Points, in no order, along strands that fork and pass close to each other.
In the rows, 128 means zero.
Points whose rows are less than 108 apart are linked; no others are. Some points are linked to none.
Par: [ 76 134 131  93 127  49  64 100  98  99  98  74 103 155 136 167  59 166
 125 137 161 149  87 155  83  72 118 170 130 139 117 117 121]
gelak: [196 193 122  66 108 131  69  93 142 132 136 156 153 152 143 160 122 164
 124 137 107 136 190 152 151  80 120 131 161 104 172 151 158]
ruvik: [160 137 139 108 146 113 125 105 113 113  51 127 126  99 154 143 144 127
 134 141  77 179 172 121 118 146 106 158  46  89 110 150 148]
lomi: [184 192 112  79  99 118 104 105 140 124 113 123 195 129 129 173 129 114
 133 121  71 170 141 158 113  65 127 168 111  61 139 133 136]
noba: [117  85 148 175 145 157 138 156 121 135 201 157 115 135 122  92 127 108
 117 123 161  60  97  94 146 118 153  82 209 162 123 100 109]
Roki: [126 120 109 111 166  87 119 126 101  69  56  92 132 115 137 162 101 131
 139 107 140 139 102 118  95 120 146 173 118 122 131  89 113]
zep: [155 131 103 131 140 179 155 132 187 160 156 170 179 125 104 163 163 147
 131 124 134 119 122 118 159 140 114 110 136 157 145 158 125]
fila: [159 166 132  74 119 105  52 118 134 135 151 131 112 164 127 153  91 152
 129 125 153 124 140 144 127  75 126 121 182 135 153 138 142]
tugi: [115  82 138 170 147 146 172  77 132 169 103 170 131 124 129 138 170 170
 147 173  82 132 135 128 140 158 100 115  55 132  79 165 125]
rugo: [120  65  92 171 174 146 144 133 130  92  73 166 145  95 142 163 148 187
 171 145 170 154  78  94 142 175 124 151  79 166 130 152 130]
fer: [139  80 125 192 130 173 148 106 117 156 122 210  85 118 148  87 172 195
 162 175 165 149 145 104 167 156 106 104  86 146 141 165 162]
Mize: [ 87  92 108 137 164 101 175 128 102 103  60  75 164  99 125 156 133 105
 125 114  97 145  92 124 108 167 136 158  65 119  93  92  99]
Fif: [117 108 110 143 140 126 139 121 139 144  94 147 115 120 134 141 153 150
 136 131 136 152 121 128 135 155 112 122  88 145 118 149 114]
difi: [ 73  61 149 148 163  88 140 138  77  76 115  97 112 135 137 121  83 122
 133 129 149  77  81  98  92 117 169 146 143 140 105  75  98]
Zaga: [ 97 113 107 118 149  79 118 139 106  89 110  63 156 126 107 162  79 134
 140 101 165  97  68 121  89 109 164 176 163 152 142  77  99]
lil: [173 178 112  76 135 145 115 140 155 123 165 101 180 130 113 123 126  84
 130  75 109 122 127 125 129 107 167 123 169 108 154  86 129]
pomu: [159 147 178  90 116 118  98  86 106 171 197 124 126 187 113 121 100 132
 121 113  94  79 145 145 129  69 152  84 181 121 104 103 127]
buza: [ 62 113 116 146 125 112 136 159 112 133 111  87 102 105 111  92 111  98
 108 126 137 134 103 132  93 177 105 112 105 153 115 133 113]
zono: [168 172 125 103 123 141 157 106 149 171 162 113 212 130 101 137 149  92
 133 104  49 120 147 160 135 102 138 145 101  82 110 129 123]
muvu: [162 135 110 106 152 174 164 162 164 128 151 108 195 106  94 109 163  57
 128  83  89 126 129 108 135 158 151 129 137 112 142 109 126]
lasaf: [193 158 114 103 147 142 128  83 148 141 147 159 203 158 101 185 139 142
 137 119 105 107 131 131 147  68 139 131 154 109 137 133 123]
fibu: [122  93 157 198 148 168 137 135  74  97 108 212  77 127 178 104 145 136
 145 137 153 134 145  74 161 151 129 140 123 108 136 105 136]
rokab: [190 173 123  89 128 157 148 100 152 149 162 145 236 137 106 165 164 115
 139 119  55 134 137 142 136  80 127 161  91  72 121 146 132]
dab: [157 188 114  71 121 104  67 155 148  80 105  98 145 127 126 159  98 124
 137  98 163 156 113 133 109  95 143 166 167 122 179 115 137]
Nera: [107  56 128 214 146 175 175 141 113 126 129 190 132 112 134 112 164 140
 135 133 154 103  89  93 141 157 147 118 150 151 114 107 111]
sige: [184 194 124  76 100 118  90  94 132 132 145 127 176 152 124 161 105 138
 130 119  94 142 151 166 132  54 143 153 150  83 152 134 143]
vorod: [114  88 185 127 133 109 102 144  96 109 171 117  77 148 148  74  72 107
 123 158 163  93 111  86 104 112 144 107 175 148 116 111 116]
Kidaf: [104 121 133 117 115  93  91 122 131 141 159 117  85 155 111 127  91 156
 121 144 166 113 110 140 111 100 108 107 152 160 117 137 119]
peg: [ 90 114 102 155  99 144 127 156 146 168 178 125  96 120 103 102 127 139
 112 132 171 114 117 139 119 154 103  81 148 178 128 143 121]
sefoz: [ 82  75 121 167 161 115 194 100 104 134  81 105 161 113 114 146 142 114
 124 117  85 124  94 130 116 157 132 138  77 120  79 100  90]
gis: [160  99 128 170 142 183 144  88 129 159 126 229 104 134 150 117 180 208
 163 172 164 122 153 100 179 137 108  97 112 154 149 174 161]
bifa: [155  93 133 177 155 209 170 153 145 139 163 199 164 112 131 119 177 117
 131 124 132 104 122  78 163 168 146  91 155 141 137 121 133]
dinef: [143 192 125  76  81 103  59 135 145 115 115  96 106 128 149 136 105 125
 111 127 116 177 174 167 112 113 117 156 132 107 158 153 155]
ran: [172 109 101 146 159 170 120 130 143 123 127 197 139 123 135 143 144 157
 138 133 183 110 122  83 158 132 132 105 163 154 157 140 134]
Dalu: [124 137 139 116 112 101 115 129 113 140 119 102  92 124 124  97 121 101
 105 129 116 133 161 134 101 135 129 112 119 123 110 129 126]
mef: [142 128 181 160 133 195 154 155 112 144 153 185 111 130 169  82 168  84
 118 127  96 105 189  90 182 167 132  93 152  99 149  97 145]
Rulim: [ 72  56 156 199 140 130 144 132  63 107 133 159  63 131 155  72 121 128
 129 157 169 102  98  91 133 127 120 123 130 134 103 105 107]
nokaz: [ 78 126  99 143 106 105 108 159 106 114 101 112  52 102 140  82 112 144
 123 158 187 171 131 133 113 182  80 110  59 143 130 168 155]
Tosa: [128 107 131 154  98 189 176 140 169 193 176 156 127 113 127  99 179 146
 128 141 124 116 162 141 155 183 104  71 113 162 142 168 146]
depa: [207 169 133  86 132 124  62  94 119 124 125 161 102 151 159 124 134 156
 122 136 120 120 205 137 144  96 127 103 162 113 175 142 168]
Kila: [113 122 169 170 128 175 173 159 108 149 134 163  95 122 156  71 156  60
 113 129  82 116 183  91 154 169 130 103 124  97 117  94 134]
legop: [ 65  54 129 190 159 118 150 130  72 100  96 152  80 117 156 102 134 138
 135 133 162 112 103 100 127 148 137 140 100 133  98 108 110]
dek: [128 129 146 141 128 147 167 139 129 159 128 127 120 107 139  97 156  76
 114 117  83 128 167 119 133 168 124  99 112 113 113 113 134]
ligo: [132 176 111 119  65 132 113 132 180 146 139 133 108 145 149 156 144 182
 121 169 144 160 189 189 153 135  88 136 115 142 145 214 150]
bapak: [ 83 106 100 146 132 104 140 126 145 145 139 106 155 147  86 160 114 131
 131 118 157 108  68 142 107 115 140 124 164 153 118 115  88]
Golil: [109  68 123 221 124 194 153 161  95 128 156 217  76  96 149  72 167 160
 154 143 191 129 108  80 160 150 123 115 140 157 144 137 151]
mubu: [ 84 119  99 136 137 116 164 116 152 131  83 102 193 129 109 202 156 140
 130 136 101 168  73 157 120 128  98 178  71 120 102 149  99]
zulez: [146 167 112  95  99 138 134 143 199 137 136 131 169 124 131 183 169 153
 123 160 112 176 155 160 162 127  98 158  97 119 141 208 162]
mese: [122 101 175 154 156 117 161  76  95 140 127 156 130 152 132 110 121 104
 128 124  88  93 134 111 127  97 152 118 138  98  80  84 113]
pup: [126 119  96 118 165 113 129 152 111  66  41  97 136  93 146 153 125 129
 128 110 137 163  99 115 114 160 132 177  81 129 141 115 123]
Beli: [136 121 130 145 115 170 111 172 134 146 171 158  81 100 153  67 148 143
 116 127 177 116 147  94 151 170 116  84 163 163 176 140 161]
ref: [ 78  70 117 197 124 135 149 140  74 120 111 156  47  96 152  72 136 164
 149 153 182 165 119 110 129 175 100 105  60 139 128 153 158]
baz: [182 182  91  83 135 171 141 136 188 135 184 138 233 133 101 173 152 117
 130 106 102 123 115 141 161  99 133 146 149 100 159 141 132]
nus: [178 161 158  72 116  97  53  89 110 131 122 155  74 151 155 115 107 165
 127 148 132 123 201 147 128  87 122 108 151 118 147 148 165]
Gedof: [ 99  77  72 179 145 136 114 125 130 119 120 168  93 122 121 128 125 195
 159 148 204 132  83 118 130 126 102 112 119 164 138 154 126]
fiku: [129 173 168  72  96 122 116 137 120 149 177  65 102 134 124  68 111  63
 103 112  77 122 175 151 102 139 142 102 128 113 117 115 133]
Kas: [ 98  79 140 171 169 117 171 143  71  80  63 123 104 104 162 116 117  94
 130 114 113 122 110  94 127 169 151 153  99 112 101  72 113]
gefa: [ 94 167 126  97  97  64  94 116 106 113 111  52 174 148 116 172  73 125
 131 103 122 156  78 163  78  64 150 181 137 104 122  90 113]
demug: [134 110 138 151 123 185 168 151 166 174 156 178 131  93 147  86 180 130
 134 140 119 138 176 114 166 197 110  92  99 165 153 164 157]
lotat: [143  91 128 148 173 148 146 153  89  33  46 148 118  97 173 136 132 133
 143 120 141 140 121  82 131 174 158 173 106 116 137  93 133]
Dom: [ 92  99 186 177 134 143 161 165  88 114 116 140  79 114 157  74 144  64
 110 127 115 123 151  91 136 174 137 121 114 110 103  88 122]
nev: [ 75  47 117 199 155 135 161  90  96 137  83 167  82 118 146 109 156 191
 162 157 146 155 106 122 149 159  99 116  42 141 113 157 134]
luz: [146 166  89 112 126 127  82 152 155 110  88 146  84 112 153 125 127 160
 145 148 190 183 157 125 133 160  85 141 106 148 170 186 163]
Gezi: [123 104 170 181 136 158 141 146  82 125 113 187  60 119 170  70 157 124
 128 149 142 134 166  89 154 163 116 116 108 118 137 115 154]
vafum: [142  86 141 180 141 212 193 136 161 173 171 192 164 115 129 115 189 125
 137 140  98  98 140  94 180 167 133  81 129 142 122 133 131]
Lel: [153 148 176  93 107 143 115 125 115 161 213 122 108 158 139  75 132 106
 103 110  91  59 183 139 165 124 142  67 177 117 142 116 147]
kagi: [150 176 138  86 123 130 114 144 124  98 102  71 125 105 132 100 120  54
 122  96  81 161 155 117  91 132 148 139 116  86 143  92 126]
Ferar: [157 125 132 137 144 161 120 141 133 121 104 180 104 106 159 103 147 126
 135 133 148 144 159  89 147 159 122 118 126 137 152 142 157]
leri: [103  68  84 177 168 134 155 113 142 106  85 150 150 118 121 175 138 181
 164 132 164 124  72 123 129 145 121 152 110 165 124 141 102]
ruk: [ 68 153 160  96  84  70  99 129  93 132 135  53  97 138 110  98  72  93
  96 155 124 144 122 159  68 127 121 133 102 138  98 139 119]
seb: [131 124 139 153 106 166 181 112 176 195 160 153 146 127 109 133 179 163
 125 153  96 116 152 151 147 162 104  92  91 162 116 176 128]
dav: [151 169 101  93 128 136 134 160 156 110 111  85 199 101 105 156 139  76
 132  96 109 164 116 134 114 132 128 175 116 101 144 123 127]
Fuma: [155 159 160  95  94 144 148 113 137 187 208 104 134 155 124  89 136 113
 113  97  55  64 191 172 159 125 141  77 156 112 124 119 136]
nimo: [ 85  81 164 179 148 111 170  83  94 160 127 151 101 150 125 113 135 112
 114 140  94  93 127 121 137 122 132 106 122 111  71 102 102]
res: [128 124 208  92 127 115  95 145 105 132 193  96  84 154 141  71  80  83
 113 140 125 103 132  99  99 111 154  93 174 147 109 113 124]
leg: [164  97 104 166 156 171 124  98 139 123 118 226 116 133 138 144 161 195
 157 157 184 134 124  90 159 136 115 114 129 161 152 163 143]
mabas: [ 85 119 114 155 109 135 146 157 145 164 149 111 119 113 100 101 138 101
 107 123 140 122 112 140 117 176 115  97 128 162 113 137 121]
feso: [152 188  96  90 109 132 119 163 177 105 138  84 202 131 107 160 122  91
 128  96 132 165  98 148 120 104 143 168 163 105 168 116 124]
lof: [150 150 137 109 107 153 108 148 152 148 171 137  81 112 153  70 146 125
 104 129 144 111 184 121 153 166 105  78 154 147 166 135 162]
Dugo: [116  94 135 188 124 151 143 155  86 121 109 180  52 112 166  57 152 148
 142 153 169 164 155  93 148 174 102 120  87 131 136 141 171]
veve: [113 156  95 105 112 113  97 166 160 114 113 101 125 112 118 143 109 121
 117 114 171 163 109 133 123 132 118 140 151 145 160 143 125]
Leto: [102  80 124 178 153 118 152 111 100 126  88 156 100 114 142 120 134 140
 138 144 131 131 111 104 128 159 116 123  92 130  93 124 126]
Vov: [132 183 104  97  98 110 102 151 160 131 105 106 126 131 132 150 123 121
 110 132 138 176 150 158 130 141 105 144 131 129 148 157 145]
dur: [111 144 135  94 122  67  80  99 111 117 112  90 132 153 117 169  71 142
 133 119 144 138  98 152  88  60 146 159 156 130 124 113 115]
Nalon: [119 136  99 129 133 113 100 139 120 106  72 136  68 111 151 106 127 156
 139 146 174 181 152 122 134 163  86 130  76 140 142 169 165]
Pumeb: [ 90 157 118 147  56 120 153 121 175 160 133 126 103 142 138 156 155 180
 118 182 126 161 167 210 137 154  83 140  81 136 119 219 143]
borin: [156 161 163  73 121 107  81 132 123 131 182  81 147 157 103 120  85  97
 135  92 122 109 116 142  98  76 167 120 173 123 133  90 132]
Sul: [125  78 118 158 169 130 144 149  87  36  60 132 121 112 160 139 110 143
 140 121 154  97 102  89 118 142 178 186 140 128 128  67 114]
kazol: [144 154 147 114 124 117 133 117 116 142 101 116 108 112 142 105 135  93
 116 123  81 142 181 129 117 139 134 120 107 103 116 123 140]
dini: [104 109 110 141 142 139 172 166 132 117 101  82 155  97 106 119 141  62
 122  97 116 132 103 112 106 180 149 131 115 137 127 104 110]
sas: [125 130 114 160  98 139 138  99 161 160 117 167  97 135 130 139 163 205
 152 178 141 150 158 165 152 160  77 117  69 161 130 200 143]
Zek: [ 81 147  99 128  97 109 157 134 164 137  96 107 155 135 128 182 144 150
 118 156 110 191  97 172 133 137  88 167  80 130 108 176 123]
narem: [151 124 139 116 154 104  87 132 105  85  91 133  93 120 143 107 100 121
 130 123 158 116 129  91 111 116 146 132 151 133 142  99 131]
Zotat: [100  69 136 158 161 108 128 164  68  38  93 111 103 120 153 120  79 142
 144 141 175  66  87  76 108 138 186 174 160 146 121  70 109]
rafu: [ 84 107 126 133 125 104 133 143 133 137 168  76 167 138  73 146  90  95
 128 108 149  95  63 140  96  96 158 132 177 157 119  91  85]
Bavo: [ 80 160 119 136  64 112 159 124 162 146 110 112 133 133 133 173 148 152
 109 177  94 189 149 201 129 151  86 161  65 120  98 212 139]
geku: [161 122 156 112 159 109  88 130  87  41  75 129  92 129 161 121  92 111
 138 119 154 109 131  78 101  95 185 157 161 115 145  78 133]
tefi: [ 76 123 117 133 114 103 106 172 105 111 137  96  49 103 133  66  95 127
 116 159 197 147 126 118  92 165  86  99  90 168 135 161 144]
kur: [162 107 104 125 161 141 138 132 150  93  96 157 175 105 127 182 139 142
 145 113 146 141 107  99 130 144 139 158 124 141 143 135 120]
tig: [153 169 119  90 120 143 143 147 160 138 132  98 176 103 119 129 152  81
 126 115  69 162 149 133 124 155 120 148  97  97 140 132 139]
niner: [167 115  86 134 147 163 109 146 152 122 159 184 137 119 126 137 130 151
 131 110 191  88 111  93 155 122 141 101 205 174 170 128 124]
Zapot: [ 95 100 137 141 155 109 156 153  82  73  75  79 124 105 128 115 107  73
 126 108 116 116  99 101  97 149 163 158 124 122 116  70 114]
tuzu: [160 165 141  90 115 144 126 142 150 126 102 118 130 101 144 111 152  95
 120 124  66 164 196 125 129 158 119 134  96  99 143 147 162]
tor: [152 189 140  90  77 137 135 117 144 187 214  87 166 157 100 107 123 107
 119  88  60  90 161 193 155 111 133 103 156 100 124 126 129]
gimi: [ 92  72 189 165 142 116 118 130  81 113 161 158  66 147 152  75  94 115
 123 158 164  88 110  86 118 109 138 113 152 145 109 109 107]
gamu: [155 118 158 152 120 203 158 147 138 161 162 193 126 111 159  83 174 127
 126 134 122 112 177  99 185 179 118  86 133 130 163 134 167]
sef: [118 145 174 117  99 101 125  96 119 180 192 109  83 164 122  96 105 137
 107 146 103  83 175 158 128 120 130  81 141 133  89 136 120]
Deg: [154 156  87 100 140 113  75 131 152  99  73 155 115 127 146 168 119 166
 139 140 175 173 132 123 129 119  98 159 126 129 162 167 153]
pebu: [172 170 112  83 116 158 122 145 198 133 154 152 204 134 114 204 171 154
 127 155 107 148 135 137 165 110  99 157 124 113 159 189 159]
fitu: [128 164 126 122  77 124 144 111 159 177 163 107 147 145 107 140 141 121
 111 131  89 124 162 183 140 127 109 126 127 117 109 151 121]
vavin: [118 171 100 113  87 115 166 142 172 139 140  87 217 129 100 179 155  95
 122 120  81 178 101 175 122 105 122 173  97  89 110 134 125]
sasug: [150 172 102  84 134 132  75 181 160  96 112  97 116 108 129 133 116 102
 121 108 170 154 127 117 114 137 134 138 170 135 188 125 144]
ris: [175 182 126  83  71 136 147  96 159 179 177 143 204 148 124 172 155 149
 121 143  48 107 180 203 158  85 112 136 117  83 132 185 137]
mav: [ 57  89 100 151 140  95 135 130 126 125 112  96 122 131 100 151 106 147
 122 136 162 113  58 144 108 124 120 133 135 162 112 124  89]
pelil: [125  96 125 180 120 144 153  94 132 165 124 179  81 130 126 105 171 198
 157 173 145 139 164 134 150 154  92  97  67 153 114 177 153]
goru: [134 133 114 133 126 170 166 129 198 164 159 151 195 128  87 195 181 150
 134 153  95 131 116 134 152 131 103 128  98 141 121 180 121]
kef: [162 180 141  85  88  95  64 102 123 133 100 127  73 136 159 121 113 146
 118 138 121 151 201 164 115 111 110 133 127 112 148 156 161]
puve: [179 168 115  90 110 158 130 115 167 176 201 139 186 160  97 151 137 148
 119 106 102  84 134 159 185 104 121  89 181 123 158 141 127]
kos: [129 129 148 102 137  72  74 109  88  93  83 120  42 131 161  98  90 139
 125 144 145 150 154 116 106 109 110 128 106 122 120 125 147]
Sidem: [ 95 143 153 109 113  72 100 116 101 128 123  81  77 129 120 109  90 112
 104 142 131 138 134 151  96 120 113 122 118 134 112 133 122]
gat: [143 155 125 116 112 130 155 102 148 187 159 115 175 151  94 140 138 109
 118 116  69 119 148 164 132 105 129 122 130 112  99 127 109]
Vofe: [164 170 124 111  85 133 100 114 163 155 150 150  99 136 152 122 143 190
 126 155 152 127 206 175 159 128  87 112 129 144 160 189 162]
buva: [140 166 123 112  84 138 104 148 157 154 167 126  80 122 141 100 147 154
 109 132 152 130 190 161 153 163  95  93 137 154 161 173 158]
zilan: [117 135 175 122 118 108 146 106 103 159 145  99 122 141 111  92 121  77
 115 111  63 113 149 133 105 115 155 109 123  91  80  91 114]
Getu: [125 128 115 125 136 101 157 101 131 135  86 105 174 121 113 178 144 120
 132 126  80 167 110 151 112 122 113 169  83 102 101 134 103]
Dodug: [117 127 140 109 150 113 142 180 103  68  89  62 130  94 130 105 108  52
 130  99 118 123 105  94  86 141 179 154 130 113 136  63 114]
bedef: [120 181 139  96  84 131 124 136 141 169 196  74 145 137 104  95 122  73
 113  93  76 120 151 170 133 131 138 113 144 109 122 123 126]
Sebir: [178 138 119 108 150 129 118  90 126 119 119 157 174 142 120 158 121 122
 137  99 111 114 130 112 123  95 146 137 149 107 135 106 122]
davag: [104  98  86 169 129 142 119 151 140 143 155 158  86 116 113 102 137 173
 138 138 202 113  90 120 123 140 104  99 150 180 135 143 124]
Posu: [115  66 141 218 145 185 129 157  75  82 133 224  84 120 162  88 141 151
 148 145 198 115 116  70 164 139 129 145 152 143 141 109 136]
bokot: [128 106 133 121 169  88 131 102  70  69  37 113 109 117 165 143 109 126
 134 118 108 146 124 110 104 117 144 157  93 104 115  83 119]
folu: [144 138 166 107 147  89  90 107  79  90  65 124  68 120 166 100 108 106
 121 123 105 152 162 107 108 110 140 132 114  93 119  96 145]
Zaz: [148 120 137 133 148 132 155 102 125 136 122 144 148 137 116 134 134 106
 126 111 104 107 133 108 124 111 145 124 154 109 111 105 118]
budep: [150 131 149 110 127 111 124  62 126 180 174 136 150 175  94 147 118 148
 123 116  98  81 134 152 135  70 147  90 166 113  99 106 109]
gub: [135  83 135 179 152 177 162 140 119 124 132 185 132 118 143 117 152 116
 130 122 142 103 126  85 152 155 145 113 150 128 119 111 124]
mek: [108 124 150 121 117  83  87  80 128 158 165 125  94 178 102 146  96 170
 120 152 143  97 117 165 120  75 124 109 158 145 100 135 105]
numak: [112  78  99 172 166 131 159 101 138 131 110 153 150 125 112 161 138 153
 141 126 144 105  83 109 128 130 138 136 133 150 109 118  96]
budu: [124  74 154 186 154 162 142 133  98 105 159 189 110 147 133 116 120 134
 124 128 165  64 106  83 155 102 157 112 194 136 114  86 110]
Fegi: [112 176 127  99  97  98 121 145 135 142 154  56 182 138  94 127  98  72
 119  92 114 149  94 160  95 108 150 156 139 107 119  93 117]
rami: [162 133 146 117 137 141 102 124 123 136 151 154 108 139 140 109 117 120
 119 122 145 105 145 107 148 125 133  90 177 132 145 120 145]
loga: [164 146 163  87 146 112  91 111  85  53  62 122  91 129 163 116  97  98
 138 108 109 144 150  93  99  95 171 152 134  85 135  78 142]
Zomat: [ 58 117 115 135 116  89 109 159 109 120 133  81  78 111 121  95  85 120
 105 152 173 130  99 136  86 155  86 121 103 159 118 146 115]
Sesu: [100 120 127 124 136  78 138  85 102 136  83  95 150 133 119 160 113 127
 125 114  96 145 114 149  98 111 128 157  92 107  97 109 103]
zoroz: [143 124 105 120 137 141  96 145 150 137 172 150 132 147 106 144 107 146
 121 112 181  87  93 120 141 109 143  96 207 166 154 124 109]
Fisup: [146 132 111 113 143 176 175 162 183 152 167 117 206 101  89 140 169  77
 130  97  77 133 121 118 142 170 129 128 105 123 121 139 121]
Mapa: [ 98 115 151 112 152  80 128 101  67 100  66  83 108 123 135 127  96 106
 116 117 102 149 119 137  88 111 134 154  90 104  93  91 118]
Degu: [167 146 138  93 138 108 123 103 104 100  70 112 150 111 145 149 137  97
 126 110  61 167 155 128 103 122 126 166  75  79 113 118 134]
bere: [122 147 120 115 103 155 150 146 196 160 144 142 174 121 115 187 191 167
 132 173 100 165 136 154 159 144  94 140  73 147 131 208 157]
Sos: [113 135 125 152  89 144 164 119 161 181 143 128 123 135 113 126 159 139
 116 148 100 138 160 171 131 156 102 107 101 147 100 170 125]
bovap: [ 99 108 156 163 146 131 158 149  86  95  77 128  92 104 160  93 128  81
 121 122 110 141 144  95 123 169 139 132  97 112 107  86 122]
Dera: [163 139  97 120 156 158 135 142 176 120 128 149 198 118 102 177 147 128
 130 111 138 131 112 116 145 122 131 146 146 137 143 142 119]
zat: [138 163 169  78 111  89  71 114 105 127 160  89 152 169 109 148  71 125
 138 101 132 127  97 148  85  52 172 150 172 118 127  97 125]
delav: [194 179 103  72 127 175 128 135 187 132 172 147 210 123 115 165 164 130
 130 131  95 137 156 135 170 113 115 141 135 106 173 165 145]
kigun: [135 160 118 108 117 104  80 107 138 140 136 132  91 149 126 142 107 161
 122 140 153 136 150 150 137 100 107 116 153 140 131 147 136]
tegom: [158 169 164  65 123 123  83 138 123 115 167  81 118 137 128  84  93  75
 133  94 103 119 132 124  97  98 164 113 169 105 145  80 134]
Fipu: [ 39  92 102 141 142  69 105  92  94 115  91  92  81 148 135 135  83 186
 130 159 167 129  76 153 106  96  93 137  82 141 108 138 101]
Duzur: [ 66 103  93 142 138  85 114 115 118 110  76 100 120 140 118 175 103 169
 126 146 166 143  72 162 121 113 100 148 112 138 118 137  96]
zuka: [131 131 110 122 148  98 120 110 122 113  62 134 117 114 141 150 126 144
 132 140 120 170 136 134 126 146 105 150  74 124 111 147 128]
revuf: [138 166 184  73 115 127 105 149 112 114 168  70  92 123 136  66 104  58
 117 109  94 119 164 116 100 125 154  99 149  98 134  90 143]
siz: [ 92  51 114 199 151 145 158 112 115 132 132 162 122 123 116 129 142 152
 134 137 151  82  77 114 122 134 140 107 153 154 100 105 102]
zenu: [ 70  66 117 192 137 110 144 100  69 127  85 153  49 120 158  84 136 191
 144 165 167 164 121 119 140 157  95 109  48 128 109 144 144]
nelu: [ 92 125 183 131 113 112 115 160 100 125 147 102  42 117 161  48 103  73
  91 155 136 119 158 102  96 160 123 101 116 129 110 121 139]
piv: [ 56  71 118 154 157  79 147 119  93 109 112  79 124 128 113 141  86 134
 127 129 153  97  64 125  94 119 141 146 125 149 106  95  84]
Gef: [121  89 115 165 154 156 174 161 135 112 107 136 150 102 124 125 148  98
 134 106 128 120 106  93 127 169 150 125 143 146 120 103 115]
vife: [121 130 147 134  99 113 123  58 132 189 183 127 122 190  91 154 117 170
 122 147 107  84 114 179 125  71 131  94 165 129  90 128  96]
tani: [123 162 118 117  82 122 162 119 175 150 144 108 198 140 102 182 156 121
 118 143  74 168 123 184 135  96 112 164 103  93 106 172 123]
sakug: [ 74  81 137 167 149 111 178 104 104 150 110 112 127 130  99 127 135 108
 111 122  90 107  94 136 110 139 130 113 101 124  69  96  91]
mar: [156 152 124 105 149 127 137 146 118  68  65  82 139  93 128 121 122  73
 143  87 100 146 119 106  98 137 161 158 115 102 147  79 124]
zeki: [114  91 147 167 121 160 158 135 126 170 196 154 115 143 123  99 139 117
 119 130 128  60 124 110 145 123 144  68 189 144 110 104 109]
sezon: [124 147 121 113 127 140 160 155 144 125 134  77 160 107 104 100 142  46
 117  85  97 125 123 115 111 155 160 127 124 110 131  84 118]
zor: [115 126 120 111 136  97 117 158 125 111 146  65 174 139  83 150  87 108
 140  90 161  95  73 123  95 100 176 152 178 139 135  80 106]
noz: [173 163 119  82 131 109 114 108 122  96  68 110 181 105 132 177 127 116
 139 111  80 163 129 126 105  87 131 188 101  77 136 119 124]
Bos: [ 65 109 128 113 138  49  82  74  92 112  93  89  80 159 137 143  78 171
 133 150 140 145 100 157  93  80 101 150  95 125 102 133 109]
Luful: [138  88 141 132 140 141 100 143 125 135 206 142 116 136 116 106 101 139
 122 123 174  62  89 111 132 104 152  81 213 167 131 120 113]
Seve: [160 144 112 108 160 118  81 121 125  97  85 154  99 125 145 142 118 151
 136 129 171 138 136 105 123 122 123 139 142 131 151 139 141]
dap: [169 203 100  66 104 135  74 161 176 100 141  84 170 129 119 151 115  98
 134  94 136 165 119 150 122  85 148 157 170 104 185 114 142]
Kobem: [128  73  77 161 179 131 131 148 105  56  58 148 118 100 156 150 116 183
 163 131 197 140  83  97 135 166 141 161  93 150 141 127 133]
begi: [173 159 102 104 129 150 130 108 171 159 190 139 223 163  86 174 134 140
 136 109 120  98 101 147 163  79 136 125 175 118 140 127 108]
badav: [158 150 140 106  95 147 119 113 150 188 222 128 134 164 105 120 125 156
 117 108 113  64 141 156 176 111 131  58 196 145 148 130 126]
suv: [159 123  80 120 157 121 139 146 142  73  87 115 193 116 110 190 128 133
 151  99 151 130  91 111 114 124 155 187 144 136 149 108 110]
kir: [164 156 112 101 122 126  78 125 158 142 164 141 142 159 103 163 109 161
 125 115 168 107 108 143 153  85 135 109 204 149 157 136 131]
kov: [152 145 153  90 131  85  55 101 101 108 101 135  41 140 164 104  91 156
 128 151 160 128 166 114 110  95 125 119 140 129 135 145 158]
Bul: [ 93 171 118 111  90  73 123 122 133 133 131  51 174 144  96 156  86  95
 118 109 120 160  81 181  94  85 139 166 140 115 110 102 104]
kamot: [162 173 124 102  76 130 139 100 166 158 146 132 194 149 117 184 158 147
 126 153  66 142 153 185 137  85 109 163 108  85 116 174 131]
muki: [135 124 181 105 120 136 112 143 116 153 214 107  93 150 134  70 101  91
 105 125 118  78 144 116 134 118 146  74 178 141 126 112 128]
zesa: [140  98 101 145 168 133 126 150 111  69  57 150 114  94 158 135 125 139
 143 122 157 157 113  87 130 178 135 156 105 136 146 127 140]
Topa: [118 121 114 136 145 161 178 161 180 148 125 118 196  93  93 162 168  93
 137 119  90 149  99 113 134 177 118 144  84 146 109 148 114]
rumag: [152 121 138 133 118 158 153 114 145 180 196 145 146 157 100 113 134 135
 118 120 107  68 132 135 161 115 128  63 173 142 125 120 119]
Tero: [138 132  89 115 142 102 126 113 149  97  91 122 186 144 112 198 115 157
 141 115 157 131  83 131 119  93 144 181 152 129 136 118 107]
kogo: [102 181 101 114  89 113 162 151 162 145 144  65 214 127  94 151 129  65
 114  94 101 161  87 174 106 115 138 165 112  94 118 121 110]
natog: [129  92 132 188 116 177 144 150 114 156 170 199  80 104 147  59 161 162
 135 146 185 117 141  98 164 154 112  86 145 162 153 147 153]

A fork is a point with three links, a tip a point with one. Leave the first point through the second and follow the links. Name the first fork or tip that comes.
legop, Rulim -> dur
zuka, ruvik -> nus
kur, Dera -> begi
pomu, budep -> zoroz
geku, narem -> Gedof
kagi, mar -> Kila
Pumeb, Bavo -> zesa
pebu, zulez -> Tero
nus, kef -> kazol
mef, gamu -> rokab

Follow the links from the first point to the second, and from the first to the third. Name the last point that the two ways share.
borin, dini, mubu -> zesa
bedef, rafu, numak -> mav
Gef, rafu, Mapa -> zesa
gis, mek, Zaz -> zoroz
kef, seb, Zapot -> Kila
nimo, bere, pelil -> begi
zesa, rafu, borin -> mav
leri, bedef, Fegi -> dur
